Each row is a point on a landscape with many valleys, with its height.
A ball rolls from a point to whichever of its 2 nearest points has the largest drop for the distance, and stops where none of them is lower. Distance is the straight distance between rows; heights are no part of it.
K_59: [121 120 130 116 127 144 104  99 200  78 178 199 120 132 149 164 175 115
 107  63 106 128 137 153  97  95 100 141 127 152  56  84 130 164  81 188
 141]  h=1.95
K_751: [131  70 141 100 171  77  96 113 116 134 161 161 158 169 138 137 122 109
 114  77 157 173  97 141 111 160 170 165  91 200  95 135 148 147 150 111
 147]  h=0.05
K_647: [124 116 111 131 145 128 130 153 151  85 141 114 140  74 116 157 191 121
 107 135 123 170 124 145 165  66 113 122 101 167 117 155 148  87  83 126
 154]  h=2.12
K_604: [145 146 110 139 116 138 119 130 114 154 110 149 167 100 128 122  96  93
 167  94 147  81 131 119 118 166  90 156 106 104 152 167  66 172 113 127
 116]  h=4.49
K_698: [112 144 110 149 123 193 159 110 159 142 115 144  75 128 120 110  56 106
 152 155 115  69 142 168 128 143 137  89 160  42 145  82  85 164 106 208
  83]  h=3.81
K_294: [120  98 130 127 130  81 117 110 125 148 103 150 171 144 148 136 145 112
 132  63 118 150 126 101 121  94 117 132  76 195  83 147 116 118 151  91
  96]  h=3.21
K_392: [186  83 140 125 159 105  93 144  86  77 174 149 143 136 131 192 161 183
 117 164 167 154 150 129 140 146 128 211 116 165 129 146 160 102 117  94
 150]  h=4.30
K_954: [156 170 155 149 107  78  81 140 106 165 163 204 150  89 136  93 142  97
 115  94  90 115 122 146 126 125 139 155 101 108 124 151 123 157 156 100
  78]  h=2.26
K_973: [139 141 149  96 121 117  91 129 127 120 138  97 109 123 140 156 160  96
 103  56 105 149 110 167 133 165  88 123  96 103 102 154 132 171 158 119
 196]  h=2.82
K_446: [130 119 109 154 172 118 123 136 126 147 149 204 142 125 135 138  73 114
 176 131 177  78 146 144  94 190 148 201 145 142 134 119 117 195  99 159
  99]  h=4.86
K_850: [140 118 131 113 152 116 118 109  83  91 137 114 125 177 136 178 134 152
 114 166 108 122 159 120 146 146 135 149 124 194 141 113 145 106 193 112
 123]  h=2.88
K_78: [144 115  71 152 125 121 120 132 114 152 128 106  96 123 125 140  83 106
 142 135  88 130 125 132 117 153 107 166 129 118 143 142 124 133 164 126
 158]  h=2.41
K_568: [141 162 174  92  99 161 191 139  67 155 109 111 130 126 158 103  96 188
 147 226 145 124 177  94 147 175 157 102 154 116 190 111 135  94 122 118
  71]  h=5.15
K_411: [ 78 132 113 127 157 137 161 128 157  93 129 142 104 123 106 114  93  95
 116 131 122 167 103 191 142 141 103 140 178 110  72 151  97 180 106 123
 210]  h=4.19
K_539: [165 127 102 147 108  55 113 130  79 151 142 188 122 105 123 129 100 169
 119 149 117 109 144  94 119 131 125 185 148 143  74 135 136 102 170 110
  74]  h=2.79
K_739: [158  99 122 125 101 127 192 112 141 167 107  87  86 130  90 103  77 184
 181 204 169  98 130 108 143 129 159 104 155 100 148 101 128 102 107 210
 108]  h=3.80
K_495: [ 96 146 149 150 136 168 158 129 145  50 161 127 127 165 112 139 226 151
 146 123 187 145 156 160 138 129  95 142 147 162  80 111  86 107  86 157
 172]  h=1.73
K_779: [155 163 100 110 118 115  69 140 128 126 157 119  90 111 169 168 140  91
 135  65  98 112 117 137  72 154 106 144  86 103 116 149 139 169 146 126
 149]  h=3.38
K_517: [ 88 143 139 153 149 128 121  91 101 131 115 133 102 172 120 121  66 121
 132 171 112  91 131 179 149 145 160 136 138 130 137 112 111 149 170 143
  86]  h=2.85
K_667: [124  96 145 121 127 116 127  98 148 104 142  96 109 181 119 137 116 207
 112 161 143 119 120  93  97 107 195  83 162 141 145  56 167  94 141 144
 119]  h=4.76
K_320: [175 129  80 122  95 124 148 172  95 151 129 137 123  91 134 168 147 144
 154 169 144  62 149  34 129 131 131 110 143 101 154  88 131  98 101 158
  72]  h=3.37
K_123: [109 136 141 155 140 137 126 134 152  72 176 166 144 155 114 146 192 148
 120 122 159 168 131 182 139 130 103 184 143 144 106 100 125 143  92 142
 176]  h=1.44
K_866: [158 172 105 152  94 131 104 170  76 124 136 109 134 107 135 154 147 125
 117 159 101  93 147 110 142 151  99 123 104  78 186 115  99 107 158  98
 106]  h=3.73
K_822: [114 148 192 123 121  76  95 118 111 166 152 211 155 150 135  78 130  98
  88  82 110 126  93 169 146 144 161 145 112 127 116 128 137 169 169 104
  71]  h=1.97
K_638: [125 135 112 140 130 113 135 115 110 162  53 127 188  97 127 112  87 122
 152 133 136  91 127  78 150 107 121 111  98 110 123 157  73 122 120 114
  66]  h=4.32
K_963: [138 118 108 139 139 133 130 116 145 154 124 190 161 107 124 138  77 101
 194 101 165  54 146 121 101 173 108 172 121 153 138 138  83 183  84 184
  96]  h=4.88
K_540: [102 138 154 106 147 143 156 135  87 127 128 143 160 160 150 118 119 143
 105 175 110 134 173 134 145 167 170 108 150 158 181  82 135 134 174 109
  90]  h=2.42
K_592: [161 150 135  98  98 150 183 159  62 144 134 153 156  96 143 100 138 165
 120 199 136 130 192  75 151 171 143 126 162 136 169 107 144  89 126 108
  79]  h=5.04
K_52: [175 135 127 163 110 139  93 151  89 132 125 115 149  98 110 159 136 125
 117 140 143  95 130 133 172 158 106 153  92  55 197 134  99 137 131 109
 117]  h=3.91
K_515: [ 88 125  99 150 108 174 165 144 150 114  90  70 143  90 113 119 164 139
 140 161 132 149 111 130 145  86 109  76 124 101 138 122  95  53  60 140
 159]  h=1.37
K_606: [144 137 132 126 124 115 106 138  88 104 137 124 130 136 152 161 116 165
  98 191  82 124 141  89 105 110 149 134 127 163 170 103 153  75 177  62
 100]  h=3.15
K_994: [133 126 129 151 101  98 135 149 113 102 133 120 144 137 118 173 143 191
 178 147 203  77 130  75 114 140 116 143 118 190 111 100 106  81 103 155
  81]  h=3.23
K_657: [100 118 124 106 130 126 173 115 119 134  94 123 135 177 151 122 117 134
 142 107 135 160 146  95  98 126 117 142 159 159 118 144 139 161 136  98
 144]  h=4.07
K_599: [157 143 118 154 105 151 105 135 115 147 104 118 166  84 106 121 123 115
 134 112 164  90 117 126 162 142  91 136  92  45 151 166  71 139 104 124
 114]  h=4.15
K_947: [164 114  88 114 145 124  97 139 146 128 144 135 104  91 158 186 137  94
 143  89 120 114 136 112  86 109 113 156  94 126 131 159 148 176  88 138
 134]  h=3.74
K_11: [129  78 138 137 115  95 116 117 139 135 126 103 158 142 142 149 188 129
 125  67  98 178 139 117 134  99  87 123  85 205  90 129 105  68 164  99
 151]  h=3.49
K_400: [131 103 142 135 131 103 114 132 150 169 169 187 101 152 147 122 107 112
 106  91 104 155 122 148  80 139 169 155 153 121 142  78 178 185 142 114
 134]  h=1.10
K_198: [119 132 198 129  94 124 134 104 147 107 125 130 134 168 123 106 198 179
 101 118 152 149 122 126 163  62 117 107 146 143 101 100 160  93 125 120
  86]  h=3.05
K_591: [128 126  97 117 128 110 135 157 121 137 160 171 135 138 164 134 153  89
 116  61 100 193 151 139  98 195  67 179 138 158  71 128 120 160 157 114
 192]  h=1.92
K_126: [136 139 128 130 122 129 151 120 109 202  71  95  81 106 134  74  47 124
 153 181 106 129 134 117 126 125 167 112 152  73 171 151 151 136 134 129
  95]  h=4.22
K_441: [103 105 157 100 155 107 184 142 158 153 125 159 132 148 139 106 141 106
  86 122  83 239 141 152 179  96 113 113 179 160 100 144 160 169 142  81
 182]  h=4.16
K_526: [ 73 115 147 138 145 131 150 118 149 109 123 115 127 163 105 111 129 118
  96 140  99 171  94 207 176 115 127 122 166  96 120 120 116 155 116 107
 201]  h=3.93
K_220: [138  78 157 113 127 100 155 125 136 159 116 136 150 135 125  97 146 134
  94 105 103 218 127 121 165 102 127 123 154 148 126 134 166 134 138  81
 172]  h=3.97
K_30: [116 171 195 115 111 135 133 130 104 189  86  97 156 129 151  81 124 126
 142 149 116 124 140 137 154 126 150  89 115 109 194 141 146 145 124 111
  81]  h=5.41
K_301: [ 95 116 141 141 119 156 159 149 137 110 113  75 166 114 123 104 151 167
 115 173 119 186 116 148 141 101 132  92 144 126 162 120 109  44  99  81
 181]  h=0.78
K_131: [ 87 115 124 140 135 147 154 108 169 132 111  67  81 176 101 107  71 129
 156 172 107 143 109 193 124 111 128 110 155  74 160 126 125 152 114 154
 191]  h=4.78
K_242: [129 116 159  97 119 136 102  90 201 164  99 123 116  90 131 129 134  75
 107  70  46 129  84 141 139  77 104  77 125  99 109 163 140 181  88 148
 180]  h=3.19
K_754: [109 115 143 144 135 125 132 109 119 143  41  90 187 114 118 116 135 130
 151 101 153 120 116  87 155  95 119  81  87 153  96 167  74  85 119  90
  83]  h=4.03
K_906: [140  89 149 142 139 114 108 111 113 139 145 125 106 142 112 131  73 177
 106 174 139 111 112 126 107 155 212 102 163 121 177  56 153 113 168 129
 102]  h=4.84
K_113: [115  94 130 137 132 135 133 144  99  99 120 107 197 116 125 139 143 161
 108 168 129 176 125 122 144 125 141 123 123 168 155 129 101  41 134  53
 152]  h=1.32
K_634: [173 121 118  74 136 149 195 158  79 129 154 154 151 117 145 116 147 157
 131 174 128 142 210  41 126 182 131 128 167 196 149 105 163  83 151 125
 124]  h=4.90
K_51: [115 110 172 136 127 143 154 104 145 137  65  74 142 112 121 106 175 145
 145  96 165 150 106  98 138  70 121  77 121 140  94 158 114  75  99  99
 121]  h=3.68
K_168: [107 124 144  94 156 121 201 155 184 139 144 153 110 127 127 106 141  98
 118 152  85 227 168 165 173 123 107 115 195 146 121 125 156 199 108 130
 209]  h=4.28
K_843: [143 163 144 119 153 118 107 153 115 139 158 182 142  68 141 113 154  87
  85 113  97 143 139 139 157 116 171 114 118 107 150 140 175 163 140 100
  90]  h=2.56
K_31: [ 63 169 168 136 126 152 125 154 124 114 142 113 156 172 147 109 151 127
 124 150 114 144 120 184 128 128 132 133 115 156 177 126 130 118 133  90
 139]  h=3.06
K_272: [149 148 108 139 102  85 115 143 125 152 155 210 134 113 152 121 123 135
 133  89 123 106 148  87  87 130 109 166 135 146  87 105 131 144 149 127
  66]  h=2.57
K_304: [140 157 111 137  88 129 130 118 130 187 120 110  80  94 126  81 103 113
 127 133  83  96 137 108 112 138 138  78 139  89 142  90 128 114 164 159
 109]  h=3.72
K_833: [165 106  84 139 152 181 141 146 120 129 145  85  95  93  74 124  94 113
 126 163 157 109 128 154 174 180 127 117 127  69 171 136 115 118 128 179
 175]  h=3.25
K_920: [169  76  80 119 171 149 135 118 136 107 136  94 103 118  86 173 126 106
 135 139 145 115 149 143 176 163 109 133 111 112 159 134 124 162 128 170
 198]  h=2.83
K_753: [114 161 106 121 125 118 100 161 102 134 125 107 161  82 138  94 113 106
 113  84 141 147  97 107  87 155 143 115 109 107 117 165 119 118 148  72
 146]  h=5.91
K_219: [120 134 121 137 121 137 105 127 114 115 111  67 150 136 119 149 132 119
 152 116 150 104 121 139 142 149 108 132  80 147 154 151  97 110 153 128
 137]  h=2.78
K_327: [141 133 134 104 117  92  83 176 124 157 159 118 164  87 160 103 129 103
 111  84 119 177  86 112  78 136 158 134  91 133 138 174 173 117 138  64
 154]  h=6.09
K_580: [147 137 107 148 136 181 125 133 133 144 109 113 129  68  95 107  76  98
 135 137 148  98 103 158 171 158 105 111 118  56 150 181  79 139 119 162
 132]  h=3.76
K_565: [161 123 170  94 122 131 139 149 150  81 201 137 130 162 135 120 183 193
 138 143 199 155 140  80  88 128 166 127 159 195 119  91 198  94 115 153
 122]  h=4.37
K_364: [127 154 116 163  90 123  96 150 112 131 122 109 142  98 124 129 151 134
 107 173  84 129 117 133 151  95 117 126  92 107 169 124 119  65 140  88
 124]  h=3.55
K_730: [102 107 119 104 175 154 139 106 151  73 107  88 127 128 105 144 152 122
 121 119 162 141 117 128 150  96 148  75 126 146 107 140 139 136  99 146
 168]  h=2.39
K_207: [140 140 130 130 121 116  89 105 112 167 105 146 148 104 129  99  73  90
 117  73 123  91  74 108 118 147 140 112 107  47 114 155  95 178 152 107
  97]  h=1.83
K_104: [151 112 124 129 117 142 160 127 134 144 134 119  79 119 105 128 106 138
 145 158 148 134 135 134 117 128 139 153 168  84 169 122 159 160  88 153
 170]  h=4.56
K_712: [152 130 121 162 121  65 107 153 115 187  86 145 179  84 122 132  74 127
 158 183 123  84 130  87 142  94 150 130  81 135 163 158 110 115 115  94
  41]  h=4.55
K_868: [120 146 154 124 153 110  81  93 105 183  97 110 131 156 143  96  97  72
  90  68  79  95  83 127 136 153 160  77 101  51 135 127 130 183 185 100
 114]  h=1.02
K_525: [137 157 128 120  78 144 121 104 172 171 119 124  78  98 113 100 133 102
 112  97  61  91 128 114 106 107 112  76 138  79 116  84 136 135 129 180
 134]  h=3.61
K_943: [ 90 112  96 134 142 198 177 130 153 136 105 113 122 153 124 120  52 129
 154 168 143 108 138 163 141 136 143  83 145  45 170  80  80 154  81 189
 110]  h=3.95
K_916: [122  91 108 150 138 144 130 129 139 107 111  85 174  99 103 143 163 124
 136  91 159 136 123 125 149 130 103  97  93 158 121 127  79  69 108 119
 172]  h=2.21
K_377: [113 182 166 122 101 132 121 126 142 113 127 146 110 116 125 100 156 145
  96 119 137 121 121 122 127  75 145 105 140 115 100 115 164 123 117 141
  77]  h=2.92
K_293: [134  96 118 136 166  99  84 100 100  83 141 132 100 145 107 164 121 132
  73 152 102 152 109 158 159 110 159 152 134 121 107 125 163 127 169 101
 138]  h=4.89
K_62: [151 124 105  92 149 127 150 153  88 135 125 131 145 114 155 132 126 124
 124 141 121 144 181  63 114 154 147 128 133 190 149 142 175 118 162  94
 124]  h=4.71
K_895: [130 116 165 128 104 142 155  97 144  85 119 109 108 148 101 129 211 163
 113  99 169 134 133 108 151  80 107 102 148 118  83  97 123 104  94 149
 132]  h=3.20
K_541: [110 161 109 159  86 129 130 163 126 105 141 114 126 141 129 156 132 183
 160 156 181  90 109  93  77 130 117 156 137 127 137  89 100  87 104 135
 105]  h=3.03
K_875: [158 143  89 134 118 101  84 150 139 140 146 128 116  86 137 153 110 120
 168 109 142  67 119 104  80 124 131 146  87 143 132 149 134 117 114 151
  92]  h=4.05
K_508: [111 182 146 129 145 140  93 129 138 111 140 149 120  91 133 120 157 106
  85 117 114  95 109 154 141  85 182  88 114  98 146 119 158 157 119 130
  83]  h=2.77
K_5: [107 134  99 119 141 128 141 124 132 111 116 147 132 114 117  99  94 147
 142 111 183 114 118 101  86 117 145 148 149 155  64 151 143 123 117 136
 105]  h=3.60
K_505: [140 125  30 144 126 148 161 137 107 122 106 123  86 109 111 134  90 111
 147 139 116 114 149  88 120 136  61 148 153 103  57 152  89  97 148 160
 151]  h=3.32
K_94: [135  83 170 136 139 139 162 101 115  96  95  86 127 137 105 136 205 169
 144  92 190 169 142  90 145  86 112 102 150 138  87 149 111  86 100 102
 150]  h=3.41
K_648: [136 114  52 143 149 194 144 128 152 100 102 106 100 142  83 155  70 133
 144 159 159  79 103 128 146 112  88 107 124  61 103 136  73 111 120 191
 103]  h=4.04
K_724: [119 125 125 120 149 139 175 144 147 143 143 144  79 129 128 110 117 109
 130 160 114 179 160 151 120 142 143 141 180 116 160 126 172 188 111 131
 180]  h=4.41
K_995: [150 112 149 118 100 116 167 112 121 192  84  82  89 116 121  75  65 182
 157 201 135 125 127  89 124 110 166 106 161  94 155 126 168  97 119 152
  88]  h=4.01
K_475: [112 117  81 127 141 146 130 120 151  98 122 114 125  92 116 123 115  94
 149  73 141 117 110 127  94 155  93 124 117 159  50 172  80 101 134 150
 165]  h=3.78
K_790: [ 87 162 135 152 132 156 125 108 103 132  89 117 118 173 129 118  69 110
 146 160 116  97 106 197 180 140  99 131 121  72 143 161  72 168 154 135
  88]  h=3.18
K_854: [174  98  76 134  97 140 167 153 114 181 111 114 114 102 114 149 106 142
 183 180 153  67 151  51 128 158 131 107 143  87 186  82 111 105  88 196
  90]  h=3.56
K_269: [ 94 140 123 102 142 142 165 132 141 112 143 151 137 110 115  60 112 143
 110 107 164 155 133 108  92 151 182 108 168 148  91  92 160 121 130 140
 131]  h=3.31
K_775: [176 121 139 108 107  81  66 165 124 156 171 126 124 115 174 157 150 111
 119  80 109 168 118 130  76 142 141 162  77 146 168 154 185 121 146  95
 133]  h=6.24
K_898: [107  91 128 124 151 109 105 121  90 114 116 107 183 147 122 137 101 121
  82 152 116 171  98 128 150 146 159 128 101 157 149 130 103  86 162  50
 154]  h=1.49
K_639: [ 83 184 159 120  97 144 120 156 134 137 123 106 136 119 135  69 139 109
 108  88 123 138  85 155 108 142 125 108 137  89 121 144 130 126 130  85
 153]  h=5.70
K_625: [ 80 143 158 145 129 152 130 102 128 119 104 107 114 183 105 118 113  97
 115 129 103 127  98 224 181 149  91 134 139  80 135 146  84 180 135 127
 174]  h=3.62
K_810: [101 198 180 126 112 121  76 139  99 121 121  97 152 123 140  99 181 105
  85  76 101 108  90 152 145 127 118 103  88  95 106 164 121 119 168  74
 129]  h=5.47
K_413: [138 117 125 165 134 138 139 116 127 138 147 162 111 143 103 133  90 140
 153 148 176 108 134 160 127 168 122 195 160  96 150 110 119 184 104 156
 138]  h=4.70
K_325: [195 134 118 142  93  71  95 161  72 156 145 152 128  79 128 143 108 168
 123 159 135  88 135  65 116 137 129 158 120 118 121 144 139  92 151  90
  71]  h=2.99
K_464: [110 164 144 141  88 117 114 157 125 129 129 132 151 139 146 121 140 149
 143 119 158 126 113 109  91 120 113 160 125 128 133 135 121 111 116  94
 105]  h=2.80
K_537: [130 116 176 112 118 107  92 102 134 110 146  84 123 172 126 134 146 184
 107 118 155 136  91 107  99 117 175 107 119 144 144  94 178  95 151 111
 124]  h=4.64
K_858: [167  56  92 131 175  79  83 105  84 108 141 134 123 149 112 186  82 164
 101 162 136 124 126 123 137 121 159 186 123 147 108 126 147 104 157  98
 124]  h=4.77
K_132: [104 133 142 144 125 115 102 103 109  83 122 106  99 142 108 136 157 138
  74 128  93 158 107 168 174 107 107 133 126 123  84 141 122  94 176  94
 155]  h=5.03
K_36: [134 130 132 107 159 128 177 130 124 112 122 153 121 167 156 154 166 135
 171 114 164 157 177  95 114 110  90 187 160 186 108 163 157 170  98 123
 141]  h=4.35
K_154: [132 103 129 130 139  81 100 133 125 139 185 195 131 160 152 128 116 128
  98 101 115 178 119 131  89 160 160 179 129 169 110 104 170 145 164 102
 123]  h=0.77
K_47: [131 163 185 107 111 141 152 138  74 181  88  94 155 130 171  94  96 161
 146 197 118 143 156 110 135 149 153 109 124 106 222 148 136 119 118  78
  80]  h=5.28
K_794: [117 118 125  92 160 137 149 150 153  99 184 164 142 125 126  88 158 119
  88  90 155 200 151 122 108 152 158 109 161 176  79  96 175 135 148 144
 177]  h=3.13
K_889: [145 136 112 175 128 160 134 111 143 168  85 127  60 125 125 123  36 118
 146 160  94  62 125 148 150 107 140  95 149  24 154 117  98 171 124 176
  52]  h=3.67
K_873: [143 115 100 144 109 120 130 134 118 134 155 104  88 149 118 133 112 133
 113 127  96 176 124 139  94 175  93 168 163  93 132 100 125 136 163 104
 220]  h=1.93
K_211: [115 115  79 138 127 148 151 161 159 107 117 111 163  86 118 151 173 122
 148 151 139 141 127 113 141  78 115 112  99 155 154 128 110  75  63 134
 140]  h=1.78
K_109: [155  91  91 129 123 100 117 134 100 121 159 132 123 152 147 159 149 138
 111  93 110 185 154 126 101 182  85 178 133 147  81 114 121 124 172 115
 208]  h=1.45
K_235: [ 97 115 158  98 146 118 114  75 173 106 127 147 129 179 139 131 142 101
 123  38 119 132 105 158  91 123 123 121 111 179  64 131 129 168 136 152
 152]  h=2.63
K_959: [136 164  62 117 105 152 159 146 110 156 115 121 115  71 121  94 104 110
 154 150 120  71 154  91 122 150 134  76 125 113 134 115 103 100 140 185
  92]  h=3.92
K_633: [130 132 129 162 132 138 103  85 142 158  77 133 107 134 119 130  62 107
 141 154  85  68  98 164 179  96 108 111 111  52 158 145  85 162 135 152
  70]  h=3.50
K_412: [ 75 146 183 149 121 164 155 136 145  78 137  87 149 167 119 114 217 149
 140  99 178 155 121 175 134 110 108 114 137 162 119 133  99  90  99  94
 169]  h=2.13
K_105: [121 126 147 101 147 137 156 143 163  82 139 110 135 117 134 129 213 129
 121 108 150 190 147 120 142  79 114 102 130 203  97 159 173  90 115 121
 151]  h=2.48
K_990: [123 112 156  99 129 139  93  72 178 108 148 197 129 141 158 157 137  88
 120  44  92 114 136 163  90 129 103 142 115 176  59 136 110 194 110 193
 136]  h=2.24
K_821: [136 133 139 124 146 111  84 161 132 107 165 110 142  91 131 156 155  86
 133 122 136 165 102 181 128 129 133 165  79 185 145 195 148 120  99 101
 171]  h=3.82
K_386: [ 91 136 163 150  84 142 137 147 159 133 130 108 160 169 137 108 191 173
 149 102 155 161 112 138 101  95 105 135 136 162 136 121 113  75  96  97
 133]  h=2.49
K_163: [118 121 138 139 149 125  98 143 147 103 189 198 150 131 132 148 169 127
 108 108 147 145 129 175 122 140 137 167 129 140 129  88 158 168  99 145
 140]  h=1.20
K_91: [139 115 125 108 123 151 190 134 119  79 158 117 129 153 104 112 168 199
 155 217 174 132 168  94 115 145 166 115 172 175 117  79 132  59  99 178
 139]  h=4.18
K_795: [ 92 130 127 113 140 167 175 114 146 107 106 112 136 137 122 125 155 131
 128 151 140 132 154 142 167 111 139  81 133 115 147  97 131 141  96 157
 135]  h=2.07
K_204: [149 154 159 120 137 119 108  78 126 163  89 109 126  77 116  77 130  83
 112 125  94 108 129 139 196 124 151  82  97 114 133 161 147 141 164 150
 104]  h=5.64
K_585: [155 106 137 151 138  91  91 151  77 119 144 166 162 154 139 181 125 140
 120 151 140 149 134 143 130 139 113 216 106 148 165 147 124 131 129  56
 115]  h=4.47
K_782: [118 113 163 105 145 117 113 106 118 158 101 117 125 147 135 111 117 107
  83  91 107 145 117 133 152 153 160  99 139  87 144 106 153 189 152 107
 152]  h=1.71
K_265: [ 95 157 151 144 118 118  84  99 104 108  91  88 123 135 120 130 149 105
 100  92 100 110  88 146 162  99 100 104  92  96  80 172  89 117 168  91
 120]  h=5.24
K_682: [ 97 165 140 123 146 148 129 143 135 107 151 114 121 107 121 124 138  99
 135 158 145 138 107 191 136 127 144 145 122 150 154 159 151 141 107 117
 148]  h=3.40
K_291: [118 148 142 122 112 146 100 101 205 100 154 187 104  95 123 134 162 108
 103  91  83  97 115 152 107  63 125 108 127 127 110 110 142 149  75 188
 109]  h=1.72
K_503: [ 95 136  86 128 148 159 144 111 152 103 115 159 131 102 115 102  65 107
 156 112 165  88 116 133  92 157 129 134 143 132  64 149  89 144 111 174
 125]  h=3.96
K_703: [ 99 117 138 110 138 129  91  80 156 107 121 122 135 133 133 120 108  71
 131  43 117 114  65 161  93 142 112 117 104 156  53 174  81 144 140 151
 157]  h=3.16
K_79: [ 83 158 152 100 135 164 173 132 129 118 118 126 138 169 151 112 147 139
 125 155 115 132 180 138 140 129 154  72 146 145 168  66 146 149 134 155
 109]  h=2.25
K_150: [100  90 124 109 144  93 119  87 165 129 109 172 149 150 150 127 140 109
 113  40 113 156 107 122 106  85 128 121 114 185  51 137 116 144 132 129
 114]  h=2.93
K_221: [132 151 192 121 113 111 106  80 109 181  67  94 156 121 141  85 140 118
 110 117 108 126 112 106 181 112 146  80 102 106 138 145 147 131 148 101
  92]  h=5.53
K_244: [131 137 132 107 139 141 114 110 127 116 129  91  82 133 118 136 130  96
 107  94 118 122 131 148 133 165 111 115 126  88 131 124 133 180 166 146
 182]  h=2.27
K_239: [154 130  94 124 118 104 105 139 126 154 176 193 142 100 153 133 147 108
 122  69  98 139 162 119  90 170 102 170 117 141  95  94 121 145 155 146
 131]  h=2.34
K_735: [141 148 135 140 111  95  79  95 150 172 115 172 143 102 153 123  98  91
 143  64  83  72 100 115  94 115 127 107  97  83 125 148 104 192 135 130
  83]  h=2.35
K_522: [120 126 126  94 151 125 152 157 156 106 158 152 150  91 137  96 178  93
 115  85 138 192 143 129 137 133 124 120 123 215  70 170 168 104 137 131
 159]  h=2.84
K_273: [146 126 132 121 128 135  83  88 180 175  99 136 133  77 145 117  87  63
 130  79  52  83  96 129 109 109 128  84 102  84 143 162 108 183 112 158
 127]  h=2.75
K_193: [153 132 143 134 109 114  82 151 111 123 144 120 133 112 148 151 157 144
  61 173  65 166 114 117 142  91 138 127 115 113 170 117 163  68 150  56
 135]  h=3.39
K_330: [179  73  94 151 160  73  81 135  72 139 138 171 127 137 132 190  90 136
 103 140 131 115 135 123 143 137 146 200 112 107 138 131 140 166 131  83
  92]  h=4.63
K_467: [109 146 170 131 118 125  90 145 193 124 177 193 114 143 139 130 175 116
  95  93  92 133 106 186 119  82 136 134 121 130 139  91 174 150 103 139
 115]  h=1.46
K_801: [112 101  84 138 143 178 169 120 155 104 107 106 108 171 109 146  74 155
 171 155 174  78 122 125 126 123 123 111 150  79 131  97  76 145  88 199
 113]  h=4.14
K_114: [156 135 121 167 138  93 121 148 126 171  89 145 137  85 119 152  69 120
 189 186 137  42 135 116 137  90 137 141 101 131 164 169 109 145  80 132
  24]  h=4.60
K_471: [115  70 150 127 142  79 101  98  94 130 131 132 173 197 131 141 116 135
  93 116 136 171  90 133 138 148 154 155 104 186 124 129 117 114 166  71
 147]  h=0.92
K_427: [122 136 148 131 123 117 119 104 121  94 124  93 139 171 122 169 162 156
 161 122 178  91 135 127 138 138 107 146 106 189 123 121 103  99 138 147
 114]  h=3.17
K_678: [161 144  99 151 145 104  80 156 137 141 126 133 116  68 131 164  89  96
 176 144 138  36 123 109  98  91 150 142  78 120 155 187 132 140  97 133
  55]  h=4.34
K_366: [138 135 145 121  82 138 109 104 190 164 115 120 110 105 123 118 170 113
 107  85  54 121 111 133 138  72  78  98 122  84 123 108 137 131 103 154
 160]  h=3.46
K_101: [150  71 135 113 105 101 141 113 162 169 121 117 136 165 140 124 159 143
 124  70 102 191 134 104 118 117 100 125 130 173 123 106 154 117 145 120
 174]  h=3.75
K_142: [152 129 110  93 155 127 156 138 114 109 144 150 101 144 152 153 159 141
 144 144 151 138 191  77 109 119 122 162 146 185 115 144 194 134 132 135
 124]  h=4.53
K_984: [ 73 165 178 124  88 148 159 155 161 128 143 110 152 207 167  95 186 160
 137 113 119 154 129 151 100 110 100 117 147 153 156 101 143 111 130  98
 136]  h=2.76
K_731: [141 113 115 112 103 145 178 124 119 115 132  81 107 124  87 113 142 172
 153 202 168 115 137  91 131 127 155  91 151 141 138  93 133  52 107 193
 133]  h=4.02
K_49: [155 125  44 153 129 119 124 122 120 144 121 140  75 100 114 133  64  96
 150 129  93  87 143 122 113 146  89 183 132 133  76 173 115 124 159 159
 130]  h=2.90
K_208: [186 156 106 142 101  90 130 172  71 158 118 143 132  80 135 149 129 153
 141 176 134  53 154  26 134 118 133 114 128  83 138 124 125 105 130 112
  34]  h=3.22
K_312: [114 129  75 121 137 175 195 134 120  99 113 112 107 174 113 145 110 145
 181 178 174  95 173 100 127 158 114 129 158 111 130 103  95 134  96 195
 139]  h=4.33
K_549: [ 92 149 134 135 149 119 121 115  68 111 142 151 140 188 143 133  97 138
 111 171 107 117 147 153 126 182 163 153 141 177 141  91 119 139 200 103
  91]  h=2.62
K_915: [106 150  48 141 120 187 169 129 141 110  93  95  78 124 118 133  82 114
 160 154 122  91 118 112 120 117  79 102 136  93  87 157  69  94 127 171
 128]  h=3.69
K_6: [113 146 161 121  99 143 164 140 144  86 167 145 128 141 113 102 162 195
 139 157 193 131 139 116 115 123 152 130 172 142 113  69 153  96  93 156
 113]  h=4.27
K_718: [152 113 124 130 157 106  91 155 113  78 176 124 130 117 126 186 158 136
 115 176 142 157 134 157 132 108 144 192  86 202 148 163 172  88 118  98
 140]  h=4.17
K_571: [149 132 192  94 124 132 100 150 133  90 197 124 152 151 151 129 177 167
  97 109 163 163 118 106 108 132 163 118 129 160 154  99 195  96 142  92
 120]  h=4.51
K_832: [121 106 124 120 148 151 164 126 184 113 131  68  74 161  95 147 119 120
 151 173 109 164 127 182 142 109 106 112 170  81 174 123 126 191  91 154
 252]  h=4.96
K_388: [143 141  63 114 137 180 202 129 114 110 118 106  49 163 117 151 116 102
 182 196 126  89 199 104 139 160  96 138 156 115 132 122 115 139 120 211
 154]  h=4.52
K_664: [ 84 116  93 158 153 144 140 105 151 106 117 110  90 166 106 122  58 120
 147 149 141 133  87 175 104 133 123 163 160 104 106 149 103 150 129 142
 174]  h=4.50

For each start below, name the point where the ball stops.
K_114 | K_868
K_712 | K_822
K_364 | K_795
K_639 | K_163
K_854 | K_109
K_906 | K_739
K_503 | K_301
K_126 | K_868
K_994 | K_163
K_667 | K_739
K_392 | K_163
